A landscape with many valleys, sampled at points; each row gives a point and its height.
A ball rolls from a point to whichever of its 2 nearest points has the largest drop for the distance, and stops where none of them is lower. Distance is the straight distance between rows; heights are no part of it.
loso height 474: 11,1,4,-19,2,4,16,18,-33,-31,-7,-4,-23,-15,1,13,12,-13,33,18,8,-2,1,8,-24,-1,-4,25,1,15,19,6,36,-16,-21,12
zesep height 434: 7,9,15,8,26,14,-3,1,-1,-15,0,34,26,20,-3,11,4,-24,8,-15,6,-7,19,11,19,-27,-10,7,6,5,-31,16,9,22,14,8
tet height 365: -17,2,5,18,-1,0,19,5,12,0,-18,-11,15,27,-6,19,-13,31,-12,-38,-13,8,18,-1,-28,-5,7,-7,7,9,14,55,-5,3,21,-13
vum height 642: -5,11,-12,4,-21,-11,34,10,1,-8,-16,-25,5,11,-15,-4,1,16,-1,-15,-21,-6,-2,-14,-24,-10,-5,-9,-17,12,34,7,26,-9,2,3
tipoz height 533: 0,-7,-4,-1,-4,-17,0,3,-13,-4,7,-3,-28,-17,13,3,-2,6,-8,-15,-23,29,-2,-15,-6,1,3,-9,-8,0,6,-12,-3,0,-7,-3
gito height 415: 23,20,-12,11,3,12,-4,-10,-37,6,16,-9,7,-18,-16,-21,6,-22,-11,-14,-19,7,8,-10,1,0,-28,-30,-3,0,22,-30,-1,-2,3,20
lili height 888: 14,11,5,-13,7,-3,-28,19,-17,-15,11,8,-2,-3,13,-29,19,-4,15,11,17,17,5,33,-6,8,-3,15,11,-1,-12,-7,11,-15,18,8
Berub height 570: -24,4,-9,16,-18,-17,0,-2,7,-8,0,-8,-8,-13,7,9,0,6,4,-24,-5,-12,19,5,6,3,11,-24,4,-13,6,-24,-2,-1,8,0
Kek height 652: -15,-14,-6,33,16,-23,-7,12,18,23,15,-10,-9,-19,4,17,-16,27,-22,-34,-1,-37,-7,-10,-12,5,14,-9,-2,-22,-14,16,6,0,15,5
vuze height 532: 9,-18,16,-13,1,-18,0,-14,0,7,9,-2,-26,-17,-15,-4,14,-13,27,20,14,-45,-18,12,-17,22,-3,8,20,-14,13,-18,14,-32,-21,4
Rubo height 616: -21,19,19,4,17,-30,-17,-8,-20,-34,-40,-2,-3,-14,9,-8,13,-1,9,-7,13,-13,7,-8,3,6,8,-22,-4,-6,8,-10,29,-28,-15,18
Tiga height 611: -12,-12,24,1,28,9,0,-21,14,-12,-30,14,10,7,-11,8,14,1,0,8,30,-18,15,-4,29,-16,8,-8,8,7,-12,1,4,-15,-7,17
fipa height 909: 12,12,-7,10,-5,15,-6,9,-3,5,13,-7,8,20,2,-21,2,15,5,-10,-13,24,12,23,-25,9,-5,-3,7,-4,1,9,-11,4,23,-7
dife height 817: 4,-3,0,0,-27,-9,21,0,24,27,11,-1,12,-2,-11,-1,1,21,-40,-10,4,14,-16,1,-5,-10,-1,-1,8,5,-10,4,-21,24,18,-6
zete height 684: 15,10,-6,5,19,14,-25,-20,6,9,8,-1,25,6,11,-28,17,10,-31,30,16,11,-19,-3,11,6,-6,0,3,7,-14,8,1,3,6,-7
Zinem height 627: -1,-6,16,14,40,29,6,-33,-8,-13,-2,13,17,11,-15,13,9,-11,24,-3,19,-12,18,-5,23,-19,-4,-18,2,10,-6,7,-12,-4,-4,18
masi height 378: -16,-12,17,-4,11,-34,-26,11,18,16,-16,8,-17,7,2,-5,2,-4,-9,-20,-15,-2,2,-8,-5,6,1,8,10,13,-16,15,5,-7,-3,-20
Sebol height 685: -27,-23,8,-6,-5,-3,8,-5,45,13,-2,-4,-18,19,17,21,9,33,-11,-2,20,9,-5,22,-30,5,20,3,9,-7,-8,9,1,-11,10,-14
zomu height 788: 11,19,-9,0,-4,16,14,0,21,18,18,-10,36,31,4,-26,-12,30,-39,6,-11,7,-1,-1,-31,19,-20,12,-2,-10,8,30,-10,8,20,-24
zamu height 478: 6,-30,0,-11,-11,4,22,-26,18,7,12,-3,-10,-2,-7,6,2,26,-3,29,20,20,-27,-14,-13,2,6,5,-1,-3,0,2,-22,0,-26,-14
Sapu height 554: -9,-8,-11,2,-27,3,14,-2,0,-4,12,4,-20,-30,-7,31,-18,1,10,-15,1,-11,17,1,17,1,13,-9,-1,-7,-2,-28,-26,18,-6,9
Leg height 408: -3,-25,32,-8,19,-38,-8,8,7,29,-20,21,-26,-5,-19,-15,6,-22,-1,-27,-13,1,-15,-19,-9,16,-13,-5,11,13,-7,-4,-12,-5,-10,-11
sal height 579: -14,-1,8,-9,0,-17,-19,-9,-5,-12,-10,11,-12,-24,11,4,4,0,1,11,29,-16,-5,10,24,15,19,-3,14,-16,-5,-22,3,-20,-6,16
peku height 542: -1,24,-29,-6,-13,8,-22,2,-9,-26,24,24,13,-20,28,15,-21,-16,18,9,7,-7,17,18,27,-1,1,27,0,0,-24,-10,-8,23,8,-11
meguf height 516: -17,-21,23,0,21,7,-19,-5,44,10,-20,15,-14,21,-27,3,0,-1,16,-6,-8,14,19,-17,28,14,13,-22,3,-4,-21,-18,-25,-1,-24,-11
rulet height 580: -11,-10,3,6,-9,18,35,-23,0,-12,-10,3,-6,-4,-20,25,-5,-9,26,3,10,-15,22,11,15,0,4,-1,11,14,1,-2,-17,1,-16,2
tozun height 621: -3,-6,-2,0,12,-14,-8,19,20,2,17,10,-16,-8,10,14,-6,2,0,-6,3,-20,-23,-3,6,-15,29,8,-7,-31,-22,-5,28,-3,-2,17
tazu height 538: -23,-2,9,8,24,-2,-30,-11,27,7,-20,1,-4,13,-24,2,-5,-20,21,-20,1,-14,29,-19,46,8,-5,-34,-2,5,-14,-23,-24,-3,-17,-4
gepev height 540: 25,-24,-4,-12,21,-21,-3,12,-6,24,6,16,-26,-10,-2,-3,-14,-1,-12,16,14,26,-43,-17,11,-13,25,24,-18,-12,-31,12,-12,4,-31,7
Perof height 683: -14,12,-33,-5,-31,-14,-11,0,4,9,2,-7,7,-8,9,-2,-14,-25,5,21,-1,-25,-22,-1,25,11,-5,17,-3,15,6,-14,-1,0,-2,-19
nir height 353: 19,-14,-25,2,-8,0,-9,0,6,24,32,4,6,-10,6,0,-30,11,-10,16,6,-20,-25,-3,5,-1,9,10,-19,-21,-18,7,-24,26,1,-7
lagin height 725: 1,7,4,-5,16,4,3,-21,-29,-10,-12,3,-6,-19,-8,7,10,-37,24,10,9,-24,9,8,15,10,-19,2,10,29,14,-7,-6,-8,-29,10
dobu height 649: 8,23,-23,-19,-45,1,10,2,-14,-3,0,-8,-1,-9,-1,2,-18,-14,4,16,-16,-5,-8,5,0,6,-4,19,-9,7,25,-15,0,2,-7,-4
lun height 344: -36,-6,16,2,0,-18,-19,13,36,9,-25,6,-15,24,10,1,4,13,-20,-30,-15,22,11,13,-19,16,11,-3,14,10,-3,24,1,-11,7,-21
fozo height 280: 17,-11,-12,-6,-17,3,-2,3,9,7,35,5,-6,8,22,6,-14,7,8,19,3,2,-11,22,-17,-6,6,21,-9,-20,-15,4,-2,19,7,-19
kuvu height 763: 20,-5,1,-4,0,6,11,-1,8,8,16,-1,13,27,19,1,-21,33,-24,14,-14,5,3,-1,-42,-6,-6,30,-17,-2,-7,30,-7,9,18,-20
zes height 854: 31,3,4,-11,-1,-8,-1,12,-14,6,1,3,0,3,3,-18,10,-11,-6,13,-20,18,-26,-10,-16,-11,-11,24,-7,15,-4,1,17,6,-1,-8
zozef height 584: -17,15,-11,17,-29,2,-1,15,16,-14,-1,-8,-1,2,6,-4,19,11,-9,-14,0,0,5,22,10,-7,26,-29,2,-28,-3,-28,21,9,21,19
Vala height 567: -12,28,-27,-5,-7,-3,-21,10,-23,-35,10,9,-4,-10,28,12,-10,-7,27,-4,-4,11,25,19,8,10,5,9,1,3,-5,-8,-3,0,6,-5
penik height 806: -17,18,36,0,48,5,-14,10,-11,-11,-43,-4,25,21,-4,-14,18,-21,27,-17,3,8,5,-7,4,-3,22,-24,26,-11,8,23,11,-7,3,2
bapoz height 689: -7,15,-5,0,18,27,1,-12,-32,-18,-30,-6,16,-1,-6,25,-24,-34,9,-9,15,-17,16,-28,42,-23,-22,-12,-6,46,7,3,-22,7,-11,18
boben height 664: -3,9,6,-4,33,-8,-39,-9,16,0,-12,4,6,6,23,-20,23,11,-22,28,11,13,-10,-3,11,12,13,15,8,3,-23,17,22,-17,-8,-5
Malag height 262: 5,14,-2,-9,19,15,-3,28,-39,-8,-4,-14,1,5,2,-20,1,-12,39,12,-24,32,-2,-7,-31,8,-3,0,-1,11,38,7,7,-19,-10,-8
kiz height 623: 17,2,4,-3,17,8,4,-19,-16,14,-2,-2,9,1,-12,-16,18,-28,-2,23,-8,16,-27,-26,-4,1,-23,-5,7,26,22,-10,0,-10,-24,-1
rilo height 604: -10,19,-25,9,-21,15,0,22,14,-20,10,-10,13,10,25,2,6,19,17,4,11,-7,18,36,-7,-1,15,-4,-3,-23,-5,-9,22,2,30,7
nuted height 458: -22,-19,1,-20,-36,-11,23,7,6,8,-7,0,-32,6,5,22,-23,7,-5,-23,-26,46,-5,-13,-24,-1,3,1,-12,8,13,-3,-22,9,1,-20
poz height 673: -4,5,-9,6,-22,-2,22,6,17,-15,14,-17,-11,7,0,10,1,17,-7,-6,-30,-1,-7,-23,-8,-25,8,-9,-21,-10,17,-16,30,7,0,4
pif height 524: 8,-29,-4,-19,-13,2,20,-14,0,8,13,-12,-33,-25,-11,10,-5,2,12,38,16,11,-31,-13,2,15,10,10,-5,-8,4,-9,-22,-3,-53,-3
ler height 500: 21,18,3,3,9,28,36,-10,-42,-26,0,-3,4,-18,-15,24,-7,-18,11,-14,-7,-14,18,-2,3,-21,-11,-10,-8,3,12,-1,4,14,-1,27
nezu height 738: 24,3,-9,-1,6,20,18,-24,-7,-2,9,-3,22,8,25,11,-29,32,-22,36,10,-14,11,-1,-17,8,-3,22,-14,-8,-8,26,-18,4,15,-6
notu height 672: -27,-13,0,5,-2,-10,-6,14,35,6,-4,-11,-7,1,30,18,5,40,-13,-12,31,-22,3,30,-35,13,18,-10,13,-18,-10,10,11,-12,34,-4
zitug height 615: -3,-14,-3,8,18,-20,-10,-23,-5,17,-2,-6,-4,-25,-11,-10,11,5,-24,-3,8,4,-12,-29,6,12,-10,-10,8,5,3,-1,-11,-18,-11,-4
Lis height 766: 22,-7,12,-3,-8,12,36,-10,-24,-15,2,0,-24,-38,-14,23,8,-8,-4,7,19,5,11,10,-6,6,-2,4,5,9,0,-6,10,7,-17,23
Vidop height 571: 11,22,-20,3,-36,3,13,22,21,4,8,-24,24,13,0,-16,-4,22,-29,5,-14,-20,-5,3,-13,-5,-13,6,-17,-10,13,-2,21,13,33,6
peta height 631: -20,16,6,4,20,-28,-34,-13,-15,-20,-32,11,11,-10,16,-1,9,0,-7,-1,21,-19,10,-9,29,-6,2,2,-2,13,-9,4,16,-19,-1,7
Tibu height 462: -12,-7,13,10,21,9,-11,3,23,-9,-1,23,0,24,-5,10,-1,-12,18,-14,-10,-6,24,-7,19,-17,2,-3,-3,4,-24,0,1,13,-11,-2
tugis height 872: 12,12,-5,-12,-17,-7,-8,42,-13,-6,-3,-3,-6,10,11,-29,11,-1,7,5,-17,22,-8,12,-21,-10,-8,23,-8,18,10,3,27,0,19,-3
nuser height 587: 18,-26,-2,-7,24,-20,-12,-7,-3,21,12,1,-18,-23,5,-7,2,18,-29,10,9,19,-38,-31,-4,1,10,8,-4,-6,-9,13,-10,-7,-18,0
mamos height 762: -5,13,9,16,25,21,3,-11,2,-23,-9,-11,24,24,3,1,26,8,14,12,14,-24,4,10,3,-14,11,-3,0,-9,-3,22,35,-15,-1,14
tubi height 755: 18,-25,17,0,3,23,43,15,2,-22,7,2,9,17,-6,8,20,11,19,15,18,-8,3,26,-27,-24,0,10,5,-15,-2,20,47,-10,17,16
nuf height 923: 13,14,-23,1,-11,22,-3,-7,-7,-3,25,0,5,5,23,-10,-18,22,-7,7,3,21,16,18,-19,23,5,-6,5,-14,2,3,-33,7,18,-25
rok height 765: 9,-11,-9,20,-15,-12,-2,24,-6,14,38,-17,-13,-17,-14,-13,-3,6,3,-38,-28,-11,17,7,-29,6,-11,-15,-7,-19,10,-17,5,6,27,5
basi height 639: -6,-13,21,11,17,-21,-2,17,30,11,8,-1,-26,-11,-1,25,-4,22,-25,-34,2,-24,-10,-1,-17,-15,25,-2,-2,-33,-9,9,25,-9,5,21
mido height 710: -2,4,-9,-2,7,15,-17,-17,-16,-6,-11,-6,0,-8,-7,13,-6,-34,16,9,17,-16,4,-12,43,-7,-24,-10,1,33,1,-19,-23,-3,-17,7
fafi height 509: 7,21,-17,-1,-14,7,0,3,-16,-15,11,12,19,5,19,13,-27,-12,14,13,-13,-24,18,8,9,-14,-7,35,-11,11,-5,4,5,17,11,-11
kebem height 492: -12,13,13,3,-15,-20,-21,12,-4,15,-15,18,-2,-4,1,-24,9,-23,-3,-33,-10,29,6,13,26,18,-2,-17,17,-2,-12,-22,-20,12,15,4
roloz height 350: 6,-8,-21,-3,-19,-10,9,-2,6,12,23,-16,-4,-6,14,1,-13,16,-4,23,0,-14,-27,3,-25,11,-7,17,-8,-9,11,0,10,-3,-3,-16
Zokol height 745: -9,-11,14,15,16,7,-6,-19,24,-10,1,0,10,18,14,14,14,15,7,25,18,-43,2,-1,1,-8,1,21,-6,-10,-19,15,37,-10,-7,6
zitu height 805: 22,10,-6,2,-11,8,10,-3,25,24,9,-4,38,15,2,-10,-1,31,-59,2,12,-3,-9,8,-10,-3,-17,12,-3,4,-8,25,-10,21,32,-7
Suro height 744: -2,-3,-13,8,-15,5,7,32,2,-3,17,-23,-7,7,3,-9,-17,32,-16,-25,-24,9,19,2,-46,-1,-12,-8,-26,-8,28,9,8,1,30,-4
godov height 466: 6,11,-13,-8,3,6,-12,-6,-12,-26,0,16,16,0,16,18,-4,-23,11,26,6,-13,4,-11,36,-29,-6,32,-13,18,-18,-1,14,7,-6,-2
biri height 510: 10,-13,7,-8,-6,-12,7,15,-16,-16,8,-19,-34,-24,-7,4,12,-11,29,4,2,-25,2,24,-30,11,-5,6,5,-3,24,-17,23,-18,-10,13
Dok height 439: -3,-16,15,3,16,-27,-8,0,-8,22,-14,4,-26,-23,-25,-10,6,-32,-6,-36,-18,5,-11,-41,16,8,-18,-28,0,0,4,-25,-13,-3,-17,11
zus height 602: -4,2,5,6,-7,2,-16,3,30,-3,13,3,-7,4,8,-1,14,0,-7,-2,-8,6,-4,5,17,-12,19,-4,1,-22,-15,-11,20,11,6,5
nuba height 937: -22,20,12,10,8,-6,-9,36,-20,-11,-22,-20,25,11,-23,-31,9,-4,22,-34,-3,5,16,26,-6,5,10,-28,13,3,13,27,1,-4,17,11
Temir height 489: -6,2,11,1,-24,2,23,7,29,15,-24,0,15,25,-13,-8,21,-3,-21,-8,-6,22,-21,-3,5,-7,-4,3,4,20,6,13,10,7,8,2
Nazuv height 663: -16,-17,-1,12,8,-22,-8,11,8,12,13,-6,-23,-13,16,17,-9,28,-13,-42,9,-20,17,18,-36,11,5,-4,8,-17,-11,9,0,-8,36,-3
pef height 417: 12,-11,-13,-22,-13,2,25,-17,8,9,20,-16,-1,2,-1,-6,-12,25,-24,35,1,8,-26,-21,-36,10,-11,15,-13,-10,25,6,-12,-8,-22,-24
sir height 603: 30,-2,-5,-7,9,13,-15,-24,-27,13,20,-1,-1,-31,-10,-5,-20,-2,-17,22,2,8,2,-16,9,11,-12,-5,-7,-2,-6,-7,-45,19,-29,-6
Punaz height 453: 21,26,-11,10,-9,19,23,-11,-38,-12,14,-20,2,-25,-14,4,-6,1,-4,-11,-17,-7,22,-8,-15,-2,-15,-24,-14,-8,28,-14,-5,8,1,22
Vol height 626: -7,14,-14,12,9,-5,-9,-13,-19,-7,-7,1,4,-12,8,9,-15,7,-6,-13,-9,-5,24,-6,4,7,2,-3,5,18,-1,10,-15,0,4,-14
Kofam height 391: 17,17,-11,-11,9,20,1,21,-33,-25,3,-11,5,2,8,-15,2,-7,42,36,-4,13,-10,10,-16,-3,0,22,-5,7,24,10,27,-15,-6,9
tepes height 534: 10,-6,1,5,-10,13,34,-7,-17,-27,9,13,-16,-26,-15,35,-6,-21,15,-21,-3,-22,28,-4,21,-22,-7,-7,-6,1,-3,-23,-1,27,-5,18
Tugi height 515: -16,0,-5,-3,-45,-14,1,7,11,19,-5,11,-3,-6,4,-8,-2,5,-11,-14,4,28,-6,23,14,18,11,-4,15,0,-8,-20,-28,16,21,-4
rodez height 698: -2,-6,-4,-1,-14,4,12,12,10,-12,12,1,-19,22,19,17,-13,14,5,-7,-22,23,9,3,-26,-20,7,9,-15,-2,4,3,21,9,17,-9
Sopop height 552: 3,-3,27,-9,7,-8,-18,-22,29,12,2,12,-4,1,-17,-25,21,-18,16,18,19,-38,-14,12,6,19,-7,-19,17,-13,14,-23,14,-23,-10,6
zipe height 597: -18,-1,22,-7,9,-29,-19,-15,-21,-4,-37,1,-17,-24,-1,-16,14,0,-8,3,17,-5,-10,-20,22,21,-3,-13,3,-4,9,-25,11,-29,-16,22
kema height 609: 0,13,-23,-9,-43,-16,23,26,-9,0,-1,-25,7,-5,-12,-15,-4,8,-3,1,-18,-13,-9,2,-31,6,-17,5,-8,7,40,-13,10,-7,12,-3
Mirom height 637: -12,-7,-8,1,-8,10,7,-12,9,10,-15,-4,13,25,-20,12,-20,-17,12,-5,-12,-16,9,-18,23,-14,-20,-6,-11,32,8,0,-24,4,-8,-18
rog height 753: 11,-27,21,-13,-11,-2,47,-18,-2,-3,-15,-2,-26,-31,-30,21,13,-18,-2,6,26,-21,-7,8,5,5,-7,-1,15,10,9,-17,-5,-2,-19,23
nam height 559: 1,-21,3,-8,-1,-3,-1,-9,6,1,10,8,-24,-18,-7,13,-4,-8,21,24,14,-12,-12,2,16,7,9,7,6,-9,-10,-18,-13,-7,-25,5
rumud height 896: 8,36,-10,-7,-17,8,5,19,-23,-9,-14,2,18,15,2,-10,0,-14,7,3,-15,25,-5,10,5,-11,1,11,-2,12,17,6,11,4,18,5
zapuv height 607: -11,-10,-4,19,-17,15,30,-29,21,10,3,-3,18,18,-23,16,-17,5,23,-5,-1,-36,19,1,9,-1,-13,-8,-4,12,7,-1,-23,5,1,-11
vanum height 703: -9,-22,-6,6,9,3,8,-18,23,7,14,-16,-5,16,22,14,2,44,-10,7,12,0,-1,3,-47,14,-2,5,-5,-3,10,23,5,-17,12,-26
Tabub height 783: 4,10,27,4,35,18,1,11,-6,-13,-14,-4,17,23,-20,-20,29,-13,31,0,6,-10,7,11,-10,-4,12,-14,16,-11,9,17,26,-14,2,18
did height 488: -22,-4,31,10,28,10,-4,1,27,-3,-25,22,-4,31,-12,8,10,8,3,-26,-12,20,28,-6,8,-3,21,-26,9,2,-13,8,-9,0,-15,-1
tep height 833: 25,-17,6,-16,-15,-15,11,4,1,26,0,5,0,-3,-11,-8,-4,-3,-30,8,-2,18,-35,-13,1,-16,-7,19,-4,13,-9,6,-13,19,-4,-9
fik height 601: -4,-33,18,0,8,14,28,-15,8,-14,-19,19,3,-6,-27,26,2,-1,8,5,38,-12,26,7,29,-14,4,-4,8,2,-25,-11,-14,-1,-1,14
zum height 722: 10,-22,9,17,9,4,24,-14,11,1,7,-12,6,14,14,18,10,49,-10,12,16,-19,5,6,-33,-12,3,17,-3,-2,-9,36,29,-9,19,5
vivi height 756: 0,-11,-4,15,0,-4,-21,45,-14,-11,22,-15,-18,-3,10,-18,2,14,14,-31,-20,5,25,12,-39,-2,-8,-10,-20,-2,12,0,14,-4,25,10
vube height 665: 2,-2,-4,9,21,29,7,-19,-1,-3,-19,4,16,15,-23,22,-18,-15,12,-18,6,-4,30,-17,35,-23,-14,-16,-6,29,-7,1,-34,11,1,1
revi height 711: 15,24,-18,-3,10,24,-1,-19,-7,-8,10,3,27,16,21,-8,-7,18,-18,48,11,10,-7,-7,3,1,4,11,-8,-2,-1,15,-8,-4,4,-15
vizu height 700: -28,7,-13,-6,-23,-8,-18,-6,24,7,-2,-2,14,1,11,-10,7,-19,11,23,25,-36,-16,24,29,12,-1,8,14,1,-5,-20,0,-13,-1,-1
Fid height 731: -4,-4,15,5,8,4,-28,-5,40,4,2,-4,12,21,4,-6,22,-12,6,23,6,-39,-17,14,13,-2,3,12,8,-13,-6,-1,39,-10,-12,5
labim height 377: -19,-20,31,-7,3,-20,-8,7,15,19,-13,12,-30,7,3,-4,8,20,-22,-32,-3,44,9,1,-16,17,15,-10,12,2,-18,4,-19,-8,11,-6
Gaz height 724: -6,17,-16,-7,-37,0,11,29,3,-5,15,-7,-11,18,8,8,-33,8,-4,-19,-42,0,23,4,-30,-11,-4,5,-23,-10,15,-5,0,13,28,-15
mora height 595: 16,-11,4,-15,12,-12,-20,-7,-2,30,19,-3,-3,-10,-7,-32,23,-30,-3,23,-8,10,-42,-11,1,9,-16,1,5,-9,2,-16,0,-7,-25,-5
kat height 740: -12,-10,20,-14,0,8,39,-20,-13,-10,-39,5,-5,-11,-23,11,16,-36,17,5,24,-24,-8,12,19,15,-11,-6,18,21,16,-10,-3,-15,-26,24
dalu height 501: -7,7,-8,-7,-22,-18,8,15,-20,6,-13,4,-19,-6,5,6,-21,-6,-17,-31,-39,30,20,-14,-16,7,-1,1,-3,24,13,0,-21,6,4,-19
lifum height 573: -1,-7,12,-3,13,-20,-27,-3,20,30,18,-8,-11,-6,-16,-29,16,-23,1,8,0,-23,-40,-8,4,16,-7,-8,5,-20,6,-9,20,-22,-14,9
Fol height 470: 5,10,8,-8,6,-31,-30,20,-30,4,-10,12,-17,-23,8,-26,14,-21,7,-20,-14,26,-2,-7,10,10,-4,-8,9,-7,-3,-27,3,-4,1,14
teze height 600: -5,28,-6,-6,5,10,-6,-5,-31,-17,-17,15,10,-12,9,6,-11,-19,17,-3,-4,15,18,7,26,9,6,12,9,26,0,5,-16,4,-10,-3
bez height 407: 19,1,9,-6,22,15,-5,12,-9,-33,11,51,13,-3,6,14,10,-29,18,-1,-2,22,20,3,27,-18,-11,9,1,-6,-34,-10,7,26,-5,3
pazuf height 563: 10,0,-4,-13,-14,2,-2,-8,-18,-6,4,6,-16,-24,15,-4,5,4,-11,13,10,38,-10,-1,8,6,11,6,5,-6,-9,-11,-14,8,-7,1
golid height 444: 13,-2,2,2,12,-13,-15,-8,-29,11,4,1,-19,-27,-14,-24,15,-33,4,-18,-21,16,-3,-10,-3,16,-21,-20,9,-4,16,-32,-8,-6,-15,4
patod height 655: -22,-13,-25,18,-8,-13,1,-17,24,16,18,-23,0,-6,-15,-2,-9,7,-3,1,-10,-37,-24,-27,-2,12,-10,-8,-12,-11,18,-3,8,-13,-16,-13
Samu height 568: 4,-15,-17,-7,1,-2,-9,-9,-12,15,28,-1,-29,-26,-2,-1,-18,3,0,19,-3,16,-17,-20,-8,23,7,-5,-11,-15,-2,-6,-30,0,-32,-12
vota height 824: -28,29,29,11,37,2,-13,3,-8,-13,-29,-11,30,25,-13,-12,4,-34,45,-24,-13,-21,13,5,-1,5,9,-34,11,-14,16,8,10,-2,-16,-4
Zir height 739: 14,-12,13,13,10,26,25,5,9,-21,5,0,14,25,14,18,14,28,-13,14,11,2,6,4,-14,-35,11,22,-8,-10,-15,29,48,2,16,12
dus height 410: -13,0,5,13,-10,-17,28,11,-2,-7,-18,-10,-2,9,-10,2,6,35,-22,-48,-13,20,17,0,-29,-9,2,-25,1,7,15,21,0,-8,25,-2
zumep height 446: -3,1,5,-4,-32,-8,42,1,0,-2,-17,-3,0,5,-7,2,12,18,-19,-14,-3,35,-3,-3,-7,-12,8,-6,6,10,16,1,0,1,17,12
pugit height 419: 11,-4,-25,-14,-16,-3,-5,3,10,14,17,4,1,-9,20,-2,-14,8,-20,39,17,16,-44,-4,16,1,24,17,-9,-19,-16,0,-16,16,-13,-8
bavo height 897: 8,9,-10,8,3,5,-15,11,-14,-1,12,-12,13,8,0,-34,17,16,11,11,14,-2,5,30,-15,23,-5,-3,13,2,10,6,4,-20,18,1
pupo height 535: -5,26,-13,1,-36,8,3,6,24,15,-1,-9,23,27,-2,-11,3,-13,-22,1,-10,-8,-19,6,9,-19,-12,4,-4,12,4,-2,16,12,17,1
sugov height 479: 24,-31,-15,-28,-10,7,-2,8,-4,4,2,14,-8,-17,1,11,-22,-3,-3,41,25,32,-21,-9,22,-17,27,22,-15,-21,-29,4,-17,18,-34,-1
mamet height 716: -23,10,-6,4,-19,1,-36,3,41,15,11,-15,17,30,6,-12,15,-28,8,11,-10,-39,-21,28,18,8,-8,10,7,1,-3,-6,23,2,-10,-5
dazef height 411: -33,-28,4,-14,-20,-19,2,13,21,20,-9,7,-37,-3,10,15,-17,15,-1,-22,1,38,-8,1,-3,16,18,-2,2,-3,-6,-1,-22,-6,2,-11
raka height 634: -9,-12,-3,15,12,-16,-15,-9,19,16,7,-20,-4,-5,-9,-4,8,2,-19,-14,-7,-27,-17,-22,14,-9,-8,-10,-6,-5,-4,3,12,-2,-1,3
dosad height 924: -13,11,2,3,0,18,7,13,-10,1,0,-7,13,17,-17,-16,9,8,21,-25,5,20,18,35,-15,12,16,-17,29,-10,10,25,-20,-5,31,3
maso height 432: -5,-5,1,-13,3,2,-1,19,11,-32,-4,39,12,8,9,14,6,-36,21,11,-1,0,5,0,43,-25,-5,26,-1,-1,-31,-9,25,14,-5,-5
Nata height 647: 7,6,-9,16,20,8,-24,-13,-15,14,13,8,15,1,-1,2,-32,1,-12,-13,-22,0,33,-24,7,0,-16,0,-13,17,-14,9,-41,19,6,-22
fera height 599: 18,19,0,-11,0,24,15,-7,-29,-12,-10,18,13,-11,7,8,-7,0,-17,24,10,49,2,-5,17,-3,9,9,-1,6,-7,3,-16,13,-13,12
fam height 636: 15,21,8,-6,27,32,5,-13,-36,10,-10,11,28,-5,-3,0,-7,-28,3,8,3,27,2,-8,16,-2,-3,2,17,18,6,10,-32,13,-4,4
lurud height 650: 14,5,4,7,26,7,-4,-20,-20,22,0,6,18,9,-8,-12,3,-14,2,5,-13,14,2,-7,-6,6,-16,-7,17,21,9,10,-25,-1,-9,-18
vidim height 625: 24,-2,-11,-4,13,10,-28,-7,-12,5,14,10,8,-8,-6,4,-24,-10,0,10,-5,7,8,-18,26,-13,-7,8,-20,5,-22,-9,-37,30,-13,-10
kedo height 598: 11,13,-21,19,-29,19,13,7,26,4,17,-18,29,15,23,3,-9,26,-7,11,5,-31,2,25,-6,1,3,2,-14,-23,0,-2,15,20,34,2
lolad height 922: 10,24,0,-1,8,12,5,4,-37,-2,-27,-3,18,-2,-2,-21,16,-8,-3,6,-6,35,-14,-13,10,-7,2,-12,3,6,20,-1,13,-2,3,19
Pofo height 645: -15,-1,9,1,33,-17,-48,-13,12,-2,-8,14,-5,-4,10,-3,11,5,-2,8,13,-18,6,-12,24,9,4,2,4,0,-23,6,-3,-16,-8,-9

Call two points neighbours if one is among the 2 nearest of the other. Go from one point of each pair to the other, from neighbour to neighbour, staying as low as possible. Name the highest point that can't be avoided.
fozo / bez | Nata
lun / gito | golid
Malag / gito | lurud

For each start below, name the point where the ball stops.
zes | fozo
rog | rulet
Zir | gito
vota | kema
tubi | gito
lurud | Malag
penik | kema
boben | fozo
Nata | fozo
